Each row is a point on a landscape with many valleys, with its height.
A ball rolls from a point to the lowest of its 2 nearest points, and stops where none of them is lower. Distance is the straight distance between rows; heights are no part of it.
<446>: 2 -11 -8 11 -6 -12 -17 -10 -1 9 -22 -1 -19 -14 12 -3 -15 4 -22 -1 -7 -3
 18 0 -1 15 1 12 7 -4 -6 5 5 1 1 6 -1 -7 5 4 -22 2  height 572
<661>: -13 -3 -15 0 -17 -2 1 5 16 -3 -8 14 14 -5 -7 5 6 -4 0 -4 8 -4 -8 -7 25
 -27 0 9 3 -27 -15 -1 -7 17 5 -2 -18 -3 -3 -7 13 3  height 650
<902>: -4 10 -5 16 -9 -2 8 18 7 -4 7 -12 23 -8 29 2 1 -5 23 5 7 17 15 -10 5 -17
 -7 24 -13 -1 -21 -9 2 -1 -13 5 -15 12 0 1 16 -1  height 758
<15>: 4 9 5 4 -13 12 -4 -14 0 -8 0 20 -3 9 16 -26 -17 26 1 -19 -8 -1 0 16 -14
 -9 18 -13 14 -7 -1 15 -1 9 15 21 16 9 2 -7 -11 -8  height 343
<561>: 7 2 12 -8 -5 26 10 15 30 -6 14 13 -12 9 -1 -4 4 -1 -1 3 17 -5 13 14 0 2
 5 12 10 -3 9 -10 -7 1 -5 2 0 -2 24 -7 -2 -23  height 440
<1045>: 0 -3 -10 15 4 9 -10 4 3 -3 4 -18 12 -4 24 -4 -4 14 -7 -15 -4 -7 9 8 -6
 -22 -17 26 -30 6 -11 -8 -6 -13 -2 8 6 22 -4 2 -9 -14  height 428
<1174>: -5 12 -8 -14 -5 3 2 -28 -11 -13 10 11 -2 0 -2 -5 -4 0 21 7 18 24 -18 5
 16 10 23 -19 24 -18 2 28 22 -12 2 1 19 -11 -10 -8 7 10  height 403
<264>: 8 7 4 7 -10 33 -5 6 -4 -22 12 -21 7 13 5 -6 -3 11 -8 -14 -7 -11 8 15 -9
 18 -19 -5 -12 -12 0 -12 6 -17 2 -17 8 1 9 -17 -1 -17  height 323
<1050>: -17 -8 0 -3 -7 -7 9 -15 0 -4 -21 -3 -4 -2 5 5 0 11 -5 -3 8 -14 1 -13 22
 -4 -1 9 7 -17 -15 10 2 3 7 -13 -20 0 3 1 8 -14  height 585
<64>: -6 -11 -5 -14 3 12 13 9 4 6 1 26 7 13 16 15 11 -15 7 -8 17 -6 2 11 8 -18
 9 24 -22 -2 -1 -6 -5 5 0 9 -6 9 -1 -1 32 -23  height 693
<127>: -15 14 -14 12 13 -1 -4 -12 5 6 1 -7 13 -15 25 -9 -9 -3 0 -2 7 27 7 0 -5
 9 17 35 -15 3 -11 -2 4 -4 -10 30 2 30 -17 10 12 -4  height 790
<48>: -19 5 3 15 3 6 2 -12 -8 8 -4 -8 14 -9 27 19 -3 5 -10 -24 -11 -10 -1 -1 3
 2 4 8 -17 -6 -6 15 -6 9 14 -14 6 23 -14 -13 20 -19  height 905
<333>: 0 1 -13 3 -15 -22 -12 -15 -14 13 -17 1 -11 -14 34 3 -13 7 8 5 -8 8 6 -6
 -6 6 0 -6 -1 -9 -5 10 1 -4 -5 14 17 -9 -1 0 -24 -9  height 520
<23>: -15 -12 1 3 -7 -9 7 7 7 14 -17 7 5 -19 -5 5 -3 -11 -19 4 -6 -21 10 -4 23
 3 15 17 37 -1 4 -3 13 18 8 -9 -25 6 22 -2 16 -8  height 379
<857>: 11 -7 13 -5 -4 11 8 12 21 -15 22 -11 -13 11 -21 -1 7 7 -2 0 12 0 -1 6
 -15 1 -17 -20 -7 0 19 -1 -1 -21 -12 -11 9 -21 13 6 -15 -2  height 748
<116>: 9 -18 -5 -15 -16 -9 -2 -8 2 22 -27 17 -16 3 -17 8 10 -5 -8 -3 -4 -14 5
 -16 0 -3 -13 13 -2 9 -1 6 -5 0 15 12 -6 1 -1 18 5 10  height 669
<791>: 2 -9 17 -13 18 14 2 10 -4 2 -7 11 -9 3 5 -32 -4 5 3 -3 -15 -32 -5 7 -13
 -8 7 23 1 2 -1 -10 -6 25 15 0 -13 26 22 -8 -4 -33  height 557
<702>: 4 -3 -25 -10 -6 -9 -7 3 20 -7 -5 -10 -8 -8 6 -24 -11 5 12 -2 8 -4 3 -14
 -8 -22 -25 14 -11 -8 -23 -17 -6 -6 -18 14 -4 -6 -2 25 -10 0  height 201
<402>: -4 -7 2 0 11 6 -8 -12 10 -12 3 22 -25 10 -18 -7 1 -13 -25 4 2 4 -2 20
 -18 10 0 -27 1 -2 30 2 -17 9 9 -1 6 -6 15 -2 -22 -3  height 694
<385>: 15 5 12 -14 13 -6 -5 -12 -19 1 10 -3 -15 7 -10 -5 2 -9 19 18 -6 6 -17
 -11 -14 15 12 -16 -4 20 17 -4 -2 -12 -27 2 9 -28 1 19 -13 9  height 763
<923>: 12 11 -7 -5 -23 -15 -16 -4 -14 -8 -9 -6 -14 -11 15 -10 -11 22 13 -12 -6
 7 3 -7 -17 -5 -11 -18 -4 -1 -9 13 6 -16 -10 19 16 -5 1 6 -31 4  height 472
<700>: 2 -23 -3 -23 23 -17 -16 -1 -8 -3 -13 -28 -11 -5 -22 -16 3 -14 -9 3 1 -4
 2 -10 0 16 -23 -3 -11 0 -3 -21 3 -13 -9 -12 -13 -21 -18 21 -5 8  height 503
<726>: 16 -1 4 -1 15 5 -17 -26 -24 -14 -14 -30 -2 -13 -9 -8 -9 16 -7 -9 -31 -26
 -11 17 3 2 -7 10 4 8 -5 -3 3 -12 -3 -21 -2 -11 -4 -3 -4 6  height 804
<169>: 3 5 6 0 -5 17 -4 -1 1 6 10 11 -7 -6 -3 8 -4 3 12 4 10 1 9 12 6 16 16 1 7
 -4 12 4 8 -12 9 6 7 -7 21 -4 0 -15  height 352
<911>: 19 4 1 -12 3 3 -3 -2 -20 -12 -11 -12 -8 -7 -15 -14 -8 22 1 -2 -17 -17
 -11 1 12 -1 0 2 26 -2 -8 1 4 3 -8 -11 -7 -12 7 -12 -7 10  height 819
<1172>: -3 -6 -2 9 18 14 5 21 37 -9 3 1 0 10 -8 -19 -4 -7 -19 2 13 -9 3 11 -8 6
 -8 20 -1 3 5 -15 -8 -2 -11 -17 -2 14 23 3 -10 -25  height 512
<108>: 6 6 -9 -6 -14 -3 -9 21 33 -11 12 -9 2 -2 7 -35 -15 10 1 7 18 8 20 -1 -16
 -6 -32 6 -1 -10 -8 -20 5 -9 -25 10 -2 -12 5 5 -18 1  height 301
<1175>: 13 17 3 10 5 6 -5 -11 -6 -17 0 -8 -7 -11 7 -15 -12 29 -1 -24 -10 6 -10
 14 -14 -3 -3 -1 6 4 -2 15 7 -12 -7 12 17 12 -6 -3 -18 2  height 416
<328>: 0 -19 5 -16 6 2 1 11 0 4 -14 5 10 17 -13 -5 19 -18 -7 -7 2 -8 1 -1 -3
 -11 -16 5 -29 9 -1 -12 -15 8 11 -7 -4 13 -1 9 11 -4  height 885
<996>: 32 -12 -7 -8 4 -5 -9 -16 -22 7 7 -16 -10 1 -17 4 3 3 14 8 -18 -11 -4 -3
 -7 6 -9 2 -9 18 8 -8 1 -23 -22 3 19 -28 -1 11 -13 13  height 777
<551>: -9 24 12 -18 -6 -2 6 -1 6 -12 -5 5 8 -2 -5 -47 -15 14 6 -12 8 22 -5 3
 -10 0 4 -11 15 -9 -11 2 6 30 10 12 -16 3 -7 -11 -7 5  height 901
<780>: -11 -1 -4 0 7 8 6 -11 -5 5 22 12 4 5 29 1 4 0 29 -1 16 17 -16 -3 -1 -10
 23 8 -1 -11 -4 7 10 -7 -7 26 18 16 -11 5 14 -10  height 789
<1125>: 9 3 -9 -1 -6 11 -3 3 13 -7 8 -21 2 3 -23 9 7 7 -17 1 11 10 9 11 1 8 -18
 -14 -3 9 6 -7 7 -23 0 5 11 -5 -4 3 -4 12  height 776
<209>: -17 -4 17 10 21 -18 6 15 -11 10 -7 -13 9 -15 -14 9 2 -1 -29 -3 -4 -9 2
 -12 7 30 3 -12 16 21 2 -4 13 7 3 -21 -12 14 -7 -4 10 9  height 361
<186>: -12 -2 12 -20 6 18 15 4 0 -14 -5 11 2 11 -4 -16 13 14 13 -8 2 -15 -12 -8
 -5 -30 6 1 -18 -4 -1 3 -8 26 11 9 -13 6 12 -4 7 -2  height 628
<303>: -2 0 -1 10 -23 -13 12 19 4 15 1 8 6 -2 24 18 6 2 33 6 4 4 12 -14 0 -13
 -5 17 -5 -2 -21 -7 7 -13 -10 17 -5 8 7 19 7 -5  height 792
<289>: 26 -13 -9 -3 8 1 -20 -26 -26 4 -8 -23 -12 -4 -8 10 2 -3 0 4 -20 -21 3 18
 3 6 0 7 -11 1 7 -16 0 -25 -7 -18 5 -23 4 2 0 1  height 791
<77>: 0 -6 -8 -3 3 4 -4 7 -4 -2 3 5 3 2 -4 -14 1 -28 0 24 -4 0 13 6 8 14 7 1 7
 -19 8 -10 -3 9 6 -16 -19 -18 3 -14 -7 2  height 566
<676>: -5 -7 11 -8 13 16 14 10 -2 -3 4 12 -1 21 17 10 16 13 22 -18 -2 -21 -4 1
 -4 -21 7 11 -30 -8 -10 4 -9 16 4 2 1 17 13 -11 7 -31  height 658
<549>: -4 -6 12 10 -7 -8 12 5 -13 18 5 9 -8 4 22 23 -3 0 15 10 -13 -6 1 -3 6 -5
 12 4 6 -3 -1 13 6 13 -1 -11 -5 -1 13 -5 5 -5  height 537
<300>: -2 -20 -6 -13 -12 -21 -5 -7 -4 16 -23 13 -20 -9 0 12 -4 -9 -11 2 4 -12 3
 -14 6 15 6 6 13 -7 10 5 3 0 8 9 0 -14 10 11 -10 0  height 621
<319>: 16 5 8 8 19 11 -1 -7 3 -16 19 -28 -1 -1 -12 17 8 11 12 -4 -8 -5 -20 0 2
 -14 -4 -9 4 13 -2 10 -1 -16 -20 -19 2 -7 -10 -2 3 9  height 374
<725>: -1 10 -5 10 -14 13 5 14 3 -11 0 -5 26 0 18 8 5 5 -14 -15 4 -6 9 18 -6 -7
 -17 2 -35 -8 -4 -4 -8 -18 12 8 12 21 -10 -13 9 -19  height 471
<307>: 5 -1 5 10 28 13 1 -12 -7 -12 10 -19 9 3 -4 19 6 7 -5 -19 -5 -1 -8 15 2 2
 -6 -16 -14 1 -2 8 -6 -18 0 -23 17 0 -7 -5 19 -10  height 319
<1140>: 20 -8 9 -16 -6 2 -2 -12 -6 12 18 14 -20 21 -10 8 10 -14 17 11 -6 0 -3 7
 -13 3 9 -8 -2 14 25 1 -8 -3 0 13 13 -20 16 7 -9 -1  height 745
<904>: 6 -30 -6 5 1 -15 -19 14 3 20 -28 8 6 0 -22 -13 -2 -11 -13 -7 -11 -15 7
 -24 4 -6 -8 6 16 14 -4 -6 -4 17 21 8 -9 4 7 20 -9 4  height 720
<202>: 5 11 -18 -2 15 0 -10 -23 -3 -10 11 13 6 -6 21 -20 -9 -10 23 4 2 24 -4 7
 -4 4 28 25 -12 -5 8 -6 3 -4 -8 19 18 14 -17 1 9 -1  height 769
<811>: 4 8 10 -2 -1 3 -2 25 5 -12 11 -27 3 -5 -15 -15 -17 -5 -6 15 7 7 15 11 -9
 20 -17 -13 15 8 6 -23 18 -8 -9 -11 -19 -18 -1 -19 -18 5  height 454
<556>: -9 14 16 1 -3 -1 10 0 -25 10 5 -3 0 3 7 22 4 -3 14 3 -13 -12 -8 4 3 21
 21 -16 5 -2 11 9 4 2 11 -27 -2 -8 8 -27 20 -3  height 590
<159>: -8 12 0 -1 -5 -22 12 15 13 -6 0 -6 2 -4 -18 15 -7 3 -14 0 13 16 -6 -17 0
 -4 -11 -12 9 10 -6 6 13 8 -7 3 -7 -2 -22 -1 4 31  height 277
<1029>: -7 4 -17 5 -7 -8 -6 -9 12 4 -14 6 12 -10 6 -1 0 11 -21 -12 3 15 2 -4 4
 -17 0 29 -9 6 -12 0 -5 -8 -2 28 2 19 -22 4 7 9  height 816
<1102>: -15 -15 9 -16 3 -7 5 -19 -20 4 -17 15 -21 14 15 -5 7 -1 10 -5 1 -10 -14
 -8 -6 -7 8 -7 -13 -13 -4 11 -9 15 7 -7 -1 0 7 15 -4 -27  height 438
<1083>: -6 11 -9 2 -8 1 -2 17 26 -17 1 -13 -3 1 -3 -18 -16 -7 -16 3 17 19 17 -2
 -8 9 -29 -6 11 -18 -3 -7 -3 -4 -14 -2 -13 -12 -7 -4 -26 5  height 384
<558>: 4 0 8 5 -4 -3 6 -1 12 -1 8 4 -13 -2 -15 2 -2 10 -20 -6 -3 2 6 11 -19 -3
 0 -16 1 18 11 15 -8 5 6 10 11 5 7 -5 -29 2  height 655
<511>: 3 -1 8 -9 5 14 0 8 6 0 1 19 5 11 -4 -20 0 -6 0 0 -11 -16 -4 19 -3 -15 12
 1 -2 8 3 2 -9 28 12 11 -7 9 15 -18 -6 -3  height 595
<150>: -4 -19 3 5 28 -8 -15 24 3 6 2 -8 2 -2 -16 -36 5 -24 -10 14 -6 2 3 -11 -9
 18 -2 3 8 12 7 -24 2 3 -2 -3 -14 -6 5 21 -16 1  height 473
<878>: 1 16 15 -9 -13 15 9 8 6 1 27 13 -4 18 2 -7 2 23 21 -6 15 5 -5 18 -3 -9
 24 -23 19 5 4 18 13 -7 7 18 22 5 5 0 1 -11  height 216
<874>: 7 -7 1 -3 17 7 -2 -2 5 -4 6 -12 -2 4 -5 -14 0 10 -7 -5 0 1 2 -1 -8 3 -15
 12 -21 15 -3 -12 -2 -8 -14 4 11 14 -2 20 -11 -13  height 369
<708>: 25 1 -22 -14 -18 10 -17 -9 -12 -3 -3 7 14 -5 -15 11 4 -15 7 11 -2 -6 8
 18 19 0 12 13 0 -17 5 -24 4 -10 1 4 -3 -24 0 -17 18 17  height 631
<724>: 1 6 8 -13 -14 -6 -2 7 -3 15 -7 12 -4 -1 10 -41 -8 -5 3 7 -11 -10 12 0
 -16 8 2 17 -4 4 -7 -10 9 13 19 14 -10 15 18 -1 -12 -19  height 496
<476>: -4 -20 -3 5 4 -20 -16 15 -9 2 -3 -4 -2 -10 -6 -7 -5 -32 -9 20 -12 7 8
 -15 11 21 9 -5 21 8 9 -18 10 8 1 -3 -11 -14 2 0 -18 3  height 518
<580>: 5 10 3 -1 -24 1 12 10 20 13 11 23 2 0 -7 21 6 7 4 4 8 7 1 -1 4 -15 6 -6
 14 6 6 5 -8 12 14 19 -10 -10 6 -5 7 18  height 554
<1141>: 4 7 20 -3 5 8 8 10 -15 7 15 4 -4 21 -26 24 15 -11 2 6 -19 -5 -3 16 -6 8
 10 -28 -11 14 24 6 -13 2 17 -23 -2 -9 6 -18 17 7  height 634
<663>: -9 -3 -1 5 -3 -20 13 -3 -10 7 -2 14 -18 11 11 11 -4 -4 7 11 -10 -1 -17
 -18 9 -4 2 -10 31 -15 -6 18 -9 22 -5 -5 -5 -15 11 4 -10 4  height 586
<582>: -5 -6 -19 19 16 3 -14 -26 -5 -11 -2 8 18 -5 10 13 4 -13 -4 -8 -2 4 -3 6
 9 1 -3 7 -20 -15 -2 1 -18 6 0 -12 5 1 -24 -7 14 11  height 733
<297>: 3 -5 -5 -2 -14 -7 10 19 3 22 -5 -6 10 0 -4 15 14 -8 9 12 6 -9 20 -11 8
 -5 -18 14 -7 11 -11 -15 1 -10 -8 -4 -16 -4 -3 20 9 7  height 828
<1145>: -6 37 8 -3 -8 6 2 -2 -7 -13 -10 -9 15 -14 1 -26 -11 10 -6 -8 -5 16 -1 2
 -9 15 14 7 10 10 -4 -3 9 19 5 8 -7 17 -4 -25 5 3  height 881
<281>: -27 4 4 -7 -2 -3 18 -13 -5 -1 -19 3 -19 4 28 1 -2 5 0 -7 20 -9 -12 -12 1
 12 7 -5 5 -27 -2 13 -5 14 11 -17 -4 8 11 6 1 -30  height 508
<1107>: -4 -10 21 -8 29 19 15 2 2 -4 13 -8 2 16 -15 -2 19 -10 -1 -16 12 1 -5 2
 -10 -11 1 -7 -44 12 5 -4 -12 -3 3 -11 6 20 3 12 9 -11  height 906
<1020>: -7 -12 10 -5 23 -12 -12 12 -9 2 -23 -25 -5 -11 -19 -7 -4 -9 -30 -4 0 -20
 2 -12 13 19 -13 -8 -2 8 -1 -5 7 0 2 -29 -17 -6 -5 8 5 2  height 449
<1044>: -15 -4 -4 20 -3 -4 7 16 21 -9 -3 -1 18 0 2 27 13 -13 -17 -3 23 19 15 -3
 6 -3 -18 5 -30 -4 3 0 -10 1 1 -6 -3 17 -20 10 21 4  height 765
<79>: -7 -7 -12 17 1 -4 3 15 19 11 -2 0 14 -8 -4 15 4 -8 -38 -9 5 -1 17 2 -8
 -10 -19 2 -24 14 -3 -5 -11 0 9 -5 6 30 -11 10 -6 14  height 807
<230>: 7 -2 -16 10 -15 -8 -5 20 3 -4 -6 -14 8 -14 -3 -14 -11 -6 -11 5 -14 2 10
 -16 -3 -16 -30 -2 17 3 -14 -5 -1 13 -4 0 -13 -2 -10 11 -20 17  height 794
<540>: -1 12 2 14 7 -14 5 1 8 -4 0 1 -6 -9 3 -3 -2 8 -14 -6 5 9 -2 -11 0 -16 -1
 6 7 16 -7 14 -7 13 -11 18 3 20 -9 20 -5 3  height 842
<947>: 3 -6 -5 -14 -2 4 2 13 -9 10 -11 -9 9 2 -1 16 16 -10 4 1 -3 -25 8 6 14
 -11 -11 6 -25 0 -7 -10 -11 -13 14 -14 -14 2 5 6 33 -3  height 860
<132>: 2 -3 11 1 17 0 0 -25 4 3 15 6 -9 0 2 21 2 4 2 -2 -3 -4 -20 2 9 -6 13 0 8
 13 4 14 -3 -2 -10 0 12 1 2 10 4 7  height 427
<1052>: -6 2 4 -16 -12 6 6 -15 -5 -3 11 18 -20 17 12 1 3 3 23 12 16 20 -16 3 -7
 4 20 -23 23 -14 18 16 12 -3 5 13 20 -7 0 -1 -2 -6  height 325
<503>: 9 3 -6 -23 -7 -13 -6 -6 3 -1 -5 5 -16 8 -6 -26 4 5 11 12 9 -6 -4 -10 -7
 -9 -14 4 -7 -2 -2 -9 -11 -2 -14 20 13 -10 11 25 -13 5  height 289
<1095>: -6 14 3 7 4 -6 -2 -20 -19 -10 0 -11 0 -10 11 1 -19 13 11 -3 5 21 -17 -1
 5 22 12 -22 24 -9 4 21 20 -13 -11 2 23 1 -4 -2 -9 4  height 470
<757>: -16 6 -6 3 10 1 12 12 8 5 3 -4 26 -1 20 7 15 -10 9 4 14 10 12 2 2 5 4 19
 -24 -12 -5 -11 -4 -1 2 -1 1 13 -13 1 23 -10  height 727
<273>: 13 8 -12 -9 -14 6 -9 -9 -13 -12 -5 9 10 5 -9 -10 -5 -8 20 22 -6 8 3 12 9
 10 9 -14 -2 -17 7 -12 6 12 6 -2 -8 -21 -2 -23 0 21  height 603
<272>: 6 -10 13 0 9 -5 -2 3 -7 20 1 -9 -3 -9 -9 7 7 -6 -9 10 -8 -23 6 -6 12 14
 12 9 10 16 0 -11 9 -1 10 -17 -14 10 15 -6 19 -7  height 215
<1160>: 0 13 7 6 4 5 6 -6 -12 -8 5 -11 -2 7 13 -4 -6 35 15 -3 -6 -9 -16 -7 -6 -3
 8 -12 32 -11 -9 5 5 1 -11 -22 0 -3 12 -9 -5 -12  height 840
<1061>: 6 -17 0 1 -5 -12 8 -3 -10 25 8 14 -3 9 1 50 11 -19 24 15 -11 -2 -9 -19 9
 14 6 -5 5 10 8 0 2 -11 -9 -12 -2 -23 -5 5 12 14  height 535
<119>: 11 -11 -16 11 7 -3 -17 -20 -20 18 -11 2 13 -11 -8 23 -6 -18 -12 8 -16 -7
 0 14 27 11 10 20 -3 2 3 -3 -2 -4 2 -8 10 -12 -10 -6 25 26  height 630
<720>: 11 5 5 17 18 21 -1 12 -15 -13 2 -28 8 5 5 11 2 -3 -15 -7 -7 -7 11 24 -5
 18 -11 -4 -20 3 10 -13 -1 -21 -1 -41 5 4 -2 -10 6 -15  height 241
<1073>: -20 7 8 3 1 -22 18 18 14 2 -4 5 11 -8 -18 -1 -1 -16 1 16 14 20 -4 -22 8
 11 5 -16 27 -3 8 2 10 14 -2 6 -15 -7 -7 -9 0 27  height 373
<21>: -10 18 9 14 10 10 10 3 3 -13 13 -5 4 5 28 12 -7 15 19 -14 1 -5 -15 -9 -3
 -10 10 -4 9 -9 -11 20 -1 5 -12 -3 6 10 2 2 -7 -20  height 841
<634>: -5 15 13 9 -11 3 23 6 14 -7 12 -16 4 -6 -13 19 5 24 7 -8 23 14 -12 -17 7
 -11 -3 -11 12 5 -9 21 16 -18 -12 0 1 7 -14 4 11 15  height 393
<1069>: -7 1 -10 7 -16 2 0 -8 0 1 -5 12 15 2 0 13 14 -15 0 8 9 13 -7 6 7 -5 -1
 -6 -23 -16 2 12 -2 0 18 8 11 -6 -24 -17 22 11  height 703
<1219>: 2 -12 -10 -5 1 11 -12 -20 3 -10 4 -2 -11 1 13 2 -2 -7 3 -2 13 2 10 33 10
 9 10 14 5 -17 -2 0 2 -16 -7 -1 8 -8 11 -3 -9 -23  height 431
<1207>: -12 7 0 18 8 -2 -7 -11 -1 13 -2 0 6 -4 5 19 6 12 -34 -16 -21 -4 -8 11
 -12 -11 2 -10 -13 11 3 15 -15 -2 20 -9 8 26 -16 -7 15 8  height 882
<675>: -14 10 10 -9 -18 -14 17 9 24 17 -6 24 -8 2 2 0 -2 -3 -1 14 15 14 4 -9 15
 5 14 3 13 -11 5 5 4 9 3 14 -13 -7 6 0 6 5  height 477
<855>: 18 8 -4 17 -23 7 3 8 17 -5 13 11 1 -4 -15 7 -16 15 -11 -3 -11 11 4 4 -4
 -19 -8 -6 15 9 3 4 -7 3 10 21 0 0 7 -12 -21 25  height 610
<512>: 3 15 3 10 13 -14 -5 1 -10 1 -3 -11 14 -11 4 -21 -7 5 -13 2 -16 17 -2 -7
 -3 5 7 19 1 26 -6 -9 7 15 -1 6 -6 22 -5 2 0 7  height 863
<1103>: 9 14 1 13 -5 16 1 -11 0 -8 15 -20 -3 -2 -3 13 -6 22 7 -6 18 10 -6 5 18
 10 10 -14 35 -2 1 21 21 -35 -8 -8 18 -10 -8 -5 -2 0  height 536
<222>: 0 -16 1 -14 15 -18 -14 1 11 -3 -10 -11 -16 2 -9 -43 -7 -19 4 17 4 10 8
 -12 -11 21 -8 3 3 3 8 -18 5 -4 -14 -2 -2 -19 -4 26 -21 0  height 511
<1199>: 10 -9 -13 5 -9 5 -1 -10 -11 9 6 -6 2 -2 -13 30 1 -11 7 16 -4 -3 4 1 23
 12 6 7 4 -5 0 -9 5 -10 -10 -18 0 -19 9 4 13 19  height 588
<42>: -4 8 7 9 5 -1 5 -4 -1 16 30 13 2 7 4 36 15 -12 10 6 -13 4 -8 -9 0 -6 14
 -8 -5 8 8 11 -3 5 -1 -4 9 1 -5 -1 7 7  height 478
<826>: 2 -18 -9 21 -3 -18 -13 18 1 17 -16 10 5 -8 -13 10 -11 -15 -16 1 -14 -6
 13 -35 -3 -20 -30 -11 14 13 -18 2 -6 17 13 10 -11 4 -14 11 -10 22  height 762
<111>: -2 4 11 -29 -9 -14 -3 -11 -23 0 -13 2 -24 4 3 -21 3 15 32 1 6 -8 -8 -20
 -11 0 -1 -8 -11 -9 -4 5 2 -3 -2 -3 4 -10 14 10 -5 -13  height 370
<585>: 10 11 7 -3 -7 3 12 7 1 -3 30 -6 1 4 -8 19 1 13 21 7 10 14 -10 4 2 -7 6
 -22 24 6 5 7 10 -25 -9 6 5 -19 1 -1 9 20  height 479
<767>: -5 -6 -21 13 16 5 -13 -30 -8 -12 -4 16 4 -8 4 -15 -4 -16 1 3 -8 23 -17 9
 4 -2 15 21 -2 -10 -2 -3 -5 23 -6 12 3 7 -16 -12 3 15  height 753
<606>: -19 5 20 5 -1 -15 14 11 -5 6 -8 13 -20 -7 4 -6 -4 8 -4 4 -5 -10 -13 -14
 -4 -1 6 -22 32 -4 -5 10 0 36 7 -10 -7 6 13 3 -11 -15  height 635
<409>: 4 -14 -13 1 13 -12 -13 -14 -4 5 -14 8 10 2 -34 14 4 -7 -8 -2 -9 -9 -17
 -5 16 -1 -1 -4 4 15 5 -3 -1 4 6 -15 -1 -7 -21 -7 28 39  height 665
<887>: -11 2 8 20 -6 -1 4 16 2 14 -3 -7 -4 -10 5 21 -6 6 -42 -19 -16 0 21 4 -10
 -1 -16 -18 -9 20 2 4 -1 -7 18 -7 -3 21 -4 -14 -2 2  height 849
<225>: 5 7 -11 0 -17 22 1 13 4 -14 -1 -12 22 1 18 -5 -5 15 -12 -13 1 -15 9 31 9
 10 -14 12 -11 -12 -11 -6 0 -6 10 -3 -10 10 4 -24 12 -20  height 402
<471>: -23 8 7 10 10 8 23 1 13 0 17 8 18 0 21 23 11 15 18 -18 18 2 -6 -11 10
 -15 16 8 2 -3 -8 23 3 -6 -8 11 7 16 -14 -1 25 -9  height 815
<421>: 12 0 2 -6 1 11 -3 -1 10 -10 11 12 -14 17 -10 -6 8 -19 -1 17 15 10 5 10
 -14 8 -5 -21 -12 -5 17 -11 -16 3 -4 1 10 -20 13 9 -29 -2  height 721
<927>: 2 -4 3 -1 14 -5 2 15 15 5 14 -2 4 4 -13 -17 -2 -13 -2 7 -4 8 0 -6 -19 -9
 -8 3 -8 15 4 -15 -6 17 -8 -6 -11 -2 1 16 -20 3  height 426
<1177>: -3 7 -4 -20 -21 -2 -2 -6 -13 1 -16 10 -3 1 7 -35 3 17 12 -5 -13 7 0 7
 -24 -3 9 -8 -11 -6 -5 9 -2 13 12 24 -2 13 2 -13 -18 -15  height 423
<404>: 7 -12 -22 2 -15 17 -10 -13 9 -10 -8 23 9 11 -8 7 12 -12 3 6 14 7 5 7 18
 -16 -8 5 -10 -21 8 -3 -8 -13 6 17 5 -22 -6 -8 13 9  height 667

For each start below, name the point where the ball stops.
<661>: <702>
<826>: <15>
<64>: <15>
<1160>: <159>
<857>: <159>

Call two points neighbours if one is among the 2 nearest of the other. Go from one point of each pair to the other, from neighbour to neighbour, staying as low as possible. Name the highest point that can't be avoided.
<874>, <272>: <222>
<720>, <702>: <1050>
<874>, <720>: <725>
